Points, in no order, along strands that fork, close into loops and pass close to each other.
In the rows, 128 means zero.
Points whose rows are less than 101 apart are linked; no others are. Some points are linked to none.
<4>: [143 127 100 120 147  98  40 140  73 148 140 100 170 118 158 161 100 156
 148 148 165 147 143 108]
<816>: [147 125 126 152 163 128 113 194  68 127 161 149 131 114 118  94  84 148
 165  70 121 142 144 135]
<1184>: [181 132 133 140 150 124  80 171  53 134 175 118 104  92 132 127  73 146
 170  80 142 146 112 129]
<257>: [127 187 123 127 169 166 181 155 163 113 118 123 145 115 115  93 155 126
 149 125 160 158 109 167]
<490>: [ 92  85 134  90 104 126  51 130 136 185 135 103 148 144 201 158 153 124
 118 159 163 122 162 108]
<924>: [108 132 127 121 157 140 113 212  97  96 117 125 193 101 133 105  93 121
 161 164 140 138  89 168]
<479>: [110 148 101 158 175 116 176 111 119 117 131 168 207 163  82 137 134 137
 144 100 117 117 141 138]
<403>: [102 150  64 110 169  98 151  85 107 135 135 139 175 160 114 169 139 111
 141 129 160 116 103 170]
<405>: [136 127 149  88 139 157 149 124 189  96 123 131 120 130 107  90 134 118
  82 173  90  74 107 142]
<245>: [142 134 103 184 150  96 143 154 124  87 112 171 185 151 101  80 136 159
 130 121 113 149 145  92]
<130>: [109 135  85 138 141  98 166  84 149 112  92 145 138 186  80 148 126 165
 150 132  64 156 146 126]
<225>: [172 131 118 206 157 154 144 159  66 135 144 153  85 112 117 122 109 125
 131  65 117 152 146 123]
<866>: [165 143 193 162  66  93 120 102 120 168 182 118  77 102 135 202  95 160
 129  67 187 130 148 127]
<109>: [105 137 140  96 166 146 210 117 195 120 129 159 139 138 115 100 157 113
 135 171 101 116 135 146]
<994>: [107 147  71  98 161  97 108 110  93 122 157 137 195 141 115 139 122 126
 169 119 154 131 100 151]
<1115>: [ 94 157  93 107 166  96 178 154  96  80 107 160 207  98 134 142 142 122
 127 144 165 127 100 148]
<301>: [133  97 206 119  62 150 101 110 149 151 177 116  83 118 149 164  96 114
 123  76 117 103 164 129]
<742>: [123 120 130  91 132 135 121 124 164 122 126 126 119 159 116  81 154 123
  99 173  96 110 124 121]
<485>: [112 108 145  83 124 167 119  98 143 104 145 141 177 120 131 168 122 102
  98 180  65  72  97 135]
<1041>: [104 135  90  93 159 128 162  74 137 134 129 149 147 173  88 136 155 124
 148 130 122 127 127 160]
<644>: [120 141 108 178 161 114 149 104 137 107 106 153 183 174  80 141 144 169
 154 104  82 137 158 110]
<1141>: [131 104 195 100  76 158  97 134 148 139 178  88 111 120 149 100 132 107
 128 119 150 118 136 109]
<795>: [102 154  94 134 169 114 179 153 134  93 115 167 225 135 126 109 146 123
 134 163 137 144 113 128]
<950>: [131 128 117 155 149 109 157 109 182 123 113 157 133 192  93 105 168 155
 120 137  97 155 166  73]
<527>: [152 103 160 144  96 165 121 100 119 146 125 107  35 106 152 107 139 113
 104 111 125 117 122 112]
<562>: [131 125 105 109 102  91  65 105  92 158 138 116 127 158 145 178 151 161
  98 141 136 155 141 134]
<1048>: [ 84 111 142  66 109 122  80  99 138 146 160 114 151 153 117 193 129 133
 136 118 112  56 134 147]
<1214>: [111 166  80 114 145 110 131 156 129 115  88 107 169 147 120 112 160 139
  95 176 161 120 114 156]
<507>: [148 104 182 102  70 100  89 137 102 150 187  97  85 124 158 124 147 133
 124 167 163 115 152  98]
<178>: [143 151 100 177 139 141 146 185 134  99  89 136 127 101 118  71  99 116
 107 108 149 119 116 143]
<951>: [133 152 106 149 151 166 157 132 150 144  82 104  60 137  69 146 127 146
 170 105  64 141 159 146]
<522>: [111 155 119 102 127 172 146 105 150 155  97  94  73 130  83 158 111 143
 156 121  54 108 142 159]
<996>: [156 122  96 224 160 132 153 144  64 149 120 164  75  82 122 147 111  93
 106  74  92 133 173 125]
<232>: [143 173 110 185 174 172 174 160 160 118 104 136 138 117  94 102 146 115
 137  90 150 130 138 156]
<840>: [ 96 114  81  86 167 152 184 101 128 158 142 177 139 168 153 156 163  88
 109 176 102  74 116 145]
<436>: [ 98 115 146  61 109 137 107 113 158 127 133 127 154 127 132 141 151 115
  94 169  92  76 104 156]
<446>: [107 141 158  57 141 164 182 105 157 118 119 145 135 112 109 170 125 109
 132 151  81  73  92 165]
<1166>: [104 134 161  84 128 190 138 114 170 110 142 132 149  93 106 156 113 101
 122 155  45  91  88 137]
<1081>: [104 137 109 141 150 105 170 102 196 133  94 154 142 184 103 145 167 139
 124 166  81 111 168 108]
<884>: [130 127 136 123 144 136 142 215 116 100 103 142 160  89 160  75  72 117
 150 123 116 128 108 156]
<1027>: [ 95 174  66 128 159 101 164 138 145 109  72 155 180 149 142 143 177 124
  92 182 179 102 121 139]
<882>: [158 106  87 218 144 125 160 127 110 108 100 159  86  68 149 104 104  94
  95  94 119 134 116  95]
<783>: [111 144  82 137 154 104 134 106 143  89 122 151 170 149 112 106 134 143
 135 129 121 174 119 135]
<908>: [162 134 124 162 132 106 126 110 105  99 143 151 107 125 133  94 113 135
 142 113 126 195 123 104]
<835>: [121  78 132  64 108 101  73  92 147 171 144 119 180 133 186 140 152 140
 115 159 139 145 154 107]
<1133>: [140 183  98 162 138 118 134 190 133  81  76 113 149 112 118  78 112 144
 104 157 162 114  96 131]
<125>: [150 143 117 171 130 115 152 118 159 108 113 124 101 171  92  87 165 158
 117 131 123 157 147 102]
<351>: [137 180  90 136 139 121 121 155 141 108  84  88 130 141  91  82 150 143
 108 155 171 104 114 156]
<127>: [111 134 120 127 144 123 202 103 193 131  80 143 132 162  97 144 120 150
 163 141  52 138 162 111]
<1176>: [ 91 151  68 125 167 118 201 156 151 151  89 152 154 144 183 148 193 119
  96 174 169 117 115 129]
<922>: [159 110 104 228 156 137 140 109  87 122  80 165  69  85 116 145 122  88
  96  94 107 147 144 118]
<25>: [ 69 124 106  73 119 113 114  72 127 141 113 108 142 157 110 199 136 120
 128 115 102  61 111 159]
<39>: [179 120 140 139 114 123 111  97  98 134 159 121 104 115 138 130 100 156
 146  89 148 186 131 127]
<546>: [146 126 151 114 120 171 147 128 192 124  91 126  81 112 128 107 120 100
  94 140  84 105 102 148]
<597>: [151  91 123 157 110 129 138  89 155 115  83 141  97 116 127 124  97 111
 113  85 104 185 107 116]
<1052>: [161 130 155 150  84  98  83 142  67 126 161  98 133 101 137 153  77 147
 146 118 180 134 127  98]
<1191>: [172 148 173 160  84  83 117 140  92 164 187 115 105  63 147 185  66 168
 140  75 208 122 140 104]
<398>: [106 142  73 122 169 125 164 111 140 142 109 146 171 184  97 111 180 136
 122 152 142 119 147 133]
<147>: [131 111 213  99  60  78  77 149 119 142 180 111  98 137 157 153 108 149
 128 132 171 114 176 107]
<141>: [103  80 135  65  93 111  91  92 174 128 136 118 179 129 187 119 144 111
 115 156 144 157 115 121]
<682>: [149  97 150 117 133 148 135 133 171 108 118 136  77 149 113  73 142 125
 100 151  84 133 130  92]
<484>: [ 85 131  69  98 161 138 177 127 134 161 115 171 142 177 177 132 189 106
 113 167 143 101 119 142]
<406>: [148 118 123 134 105  97  69 140  70 134 137  86 146 117 147 128 115 145
 129 153 183 161 123  97]
<552>: [160 115 149 109 121 151 117  77 136 141 140 121  87 129 122 122 113 138
 138 105 113 173 135 141]
<192>: [163 121 180 168  74 123 130  85 118 176 169 128  48  82 141 225 102 130
 141  69 155 135 145 146]
<1138>: [ 94 132  94  95 125 125 141 105 153 122  84 126 115 152 114 160 118 141
 120 165  34  79 135 130]
<777>: [137 110 171  72 116 125  80  93 136 151 163 112 110 143 125 131 126 143
 138 118 131 135 141 137]
<414>: [143 108 191 129  90 190 103 128 133 121 151 109  83 120 111 143  95 111
 121 112  67  87 133 119]
<1229>: [ 93  98 162 112  68 113  81 140 144 142 137  74 155 132 158 134 120 116
 139 166 192 143 148 103]
<1123>: [106 149 119  91 159 150 183 121 163 132 142 145 153 138 122  95 183 121
 139 148 147 148 110 150]
<1186>: [ 89 136 136  75  95 126 125 116 154 115  96 109 139 119 119 129 145 120
  93 142 131 103  88 172]
<1017>: [116 176 112 133 166 114 187 131 180 114 105 141 164 167 102 110 177 138
 117 164 159 101 146 144]
<936>: [ 97 105 131  97  96 115  73 115 139 142 121  85 193 124 173 146 131 110
 131 164 180 160 109 120]
<901>: [102 132 112  64 161 148 198 114 131 126 143 161 137 143 116 182 145  92
 110 185  93  75 108 151]
<56>: [150 104 196  75  85  97  84 124 131 169 186 129 114 134 141 175 122 169
 106 139 150 127 179 116]
<93>: [128 142 141  97 127 172 128 134 140 140 125  84 118 116 126  82 146 104
 146 125 163 153 100 156]
<458>: [126 102 176 128  55 123  88 134 133 134 145  80 124 110 146 117 109 107
 145 125 186 139 133 119]
<727>: [129 123 117  82 150 114 101  64 109 136 159 126 151 140  91 126 126 143
 169 107 136 155 129 154]
<434>: [151 121 155 114  99  87  79 119 107 158 162 100 115 135 163 134 146 140
 131 178 173 171 146  98]
<1028>: [115 124 118 148 150 109 168 189 145  79  95 176 218 115 139  83 134 122
 141 151 115 152 113 115]
<938>: [160 119 144 118 119 134 134 121 133 122 130 106  42 133 123  79 143 128
 112 137 113 140 138 115]
<153>: [148 145 120 136 151 126 158 138 197 106 102 121 125 187  89  81 171 152
 108 146 132 113 150 131]
<505>: [128 104 120 163 133 141 130 199  97 105 104 126 119  71 171  69  74  99
 146 132 125 138 108 116]
<553>: [188 138 133 169 149 141 109 146  51 143 174 141  72  94 122 153 102 142
 141  71 137 162 124 140]
<653>: [115 132 143  99 107 158 118 110 146 131 104 104  99 119  97 165 102 129
 129 143  19  87 132 123]
<898>: [156 155 129 170 131 115 150 103 119 119 122 142  46 165  87 113 145 169
 118 112 101 153 149 108]
<823>: [151 122 145 198 147  97 140 183  98 109 139 157 137 136 117  73 128 146
 142 104 109 149 150  82]
<460>: [147 125 124 155 127 172 139 135 136 127 115 119 107 111 129  73 121  98
 135 103 170 163 100 135]
<573>: [156 120 162 161  89 104  95 152  76 146 167  96 102  64 148 172  71 139
 146  49 182 131 120 100]
<110>: [117 134 157  72 124 156  93 116 143 141 159  89 129 143 112 104 136 120
 152 116 152 118 112 164]
<344>: [166 109 117 173 127 151 145 115 118 120 133 149  69  99 143  93 119 109
 133 102 148 190 110  94]
<839>: [ 92 131 176  70 100 144  68 135 153 128 170  97 131 137  98 164 116 121
 143  94 103  56 124 153]
<699>: [103 137  73 115 168  97  89 159  80 112 126 141 209 120 143 128 111 126
 143 133 140 126  96 146]
<1001>: [141 114 137 150 130 116 138 198  99 118 137 145 148 129 133  75 103 145
 173  99 101 134 161 122]
<1157>: [153 139 125 203 137 131 150 122 124 111 102 140  90 145  94 122 108 154
 130  89  96 168 141 119]
<802>: [138  98 170 116 108 202 121 128 172 131 132 114  77 109 118 119 107  94
 107 116  85 103 110 142]
<145>: [153 126 141 182 120 122 139 133  77 108 140 124  86  93 165  83 117 137
 151 170 159 168 100  61]
<591>: [154 111 107 201 133 132 138 106  71 121 104 152  76  50 174 125 130 101
 122 103 129 137 109  77]
<744>: [ 89 132 120  83 110 109 125  77 148 127  97 107 129 157  96 171 129 139
 131 138  67 101 117 157]
<389>: [105 123  88 121 142 127  50 141 100 162 128 103 174 139 173 155 137 148
 144 145 178 141 125 114]
<180>: [137 132 159 158  69 137 138  91 101 140 141 109  47  88 172 130 148 104
 127 106 166 110 108  95]
<79>: [108 136 133  84 170 152 180  93 160 127 115 144 117 156 101 129 147 118
 132 144  86 115 140 151]
<1211>: [101 122  96 130 116 116  56 126  97 160 109  80 136 149 169 130 170 135
 111 159 163 142 126 104]
<1098>: [146 109 114 185 101 137 127  86 101 139 114 119  60  54 158 129 138  88
 105  95 156 127 105  99]
<210>: [123  93 200  91  65 133  99 133 152 113 173 114 124 132 138 135  96 113
 115  91 140  97 157 140]
<627>: [128 128 184  95  98 172  86 140 144 111 160 107 119 134  91 152 114 114
 112 109  76  60 123 132]
<1067>: [116 137 118 143 152 108 169 152 115 105 136 194 214 139 113 107 117 138
 156  90  95 121 137 151]
<542>: [148 128 165  96  91  87  89 131 105 190 189 102 120 139 143 174 141 170
 119 150 189 156 160 113]
<857>: [ 97 159  55 129 163  96 165 135  84 126 118 164 196 133 141 176 165 115
 130 143 173 122  90 163]
<557>: [ 97 121 116 120 151 111  75 182  83 100 112 108 187 110 139 135  87 128
 138 174 149 123  87 142]
<886>: [101  97 137 115 106 132  44 138 113 177 139 101 106 156 190 139 162 150
  91 171 144 134 146 109]
<1037>: [142 155 107 180 164 167 151 139 131 128 114 134  98 135  73 101 124 124
 131  78 126 154 141 148]
<373>: [140 100 183 139  69 139 111  90 128 167 140 110  41 116 154 200 105 109
 139  63 132 129 154 138]
<1066>: [142  97 116 170 135  92 150 167 150  84 112 180 202 134 127  62 117 134
 129 110 101 166 124  84]
<402>: [150 128 107 184 132 131 165 203 113  98  74 137 114  63 155  70  83  87
 108 107 138 110 124 121]

A piece is two or more points that can be reached from each other along the links. Count, over all rows, the pieces, the separate loops (a circle has one, a figure eight two, a Y none), the forks (points with three links) and the tips (points with one).
pieces -> 3
loops -> 4
forks -> 5
tips -> 3

A fork is a point with three links, a tip a point with one. Leave the first point through the second and follow the links. Name the first fork or tip that comes.
<884> / <505> -> <1186>
<1229> / <936> -> <406>
<1001> / <816> -> <951>
<627> / <414> -> <403>
<1041> / <79> -> <125>
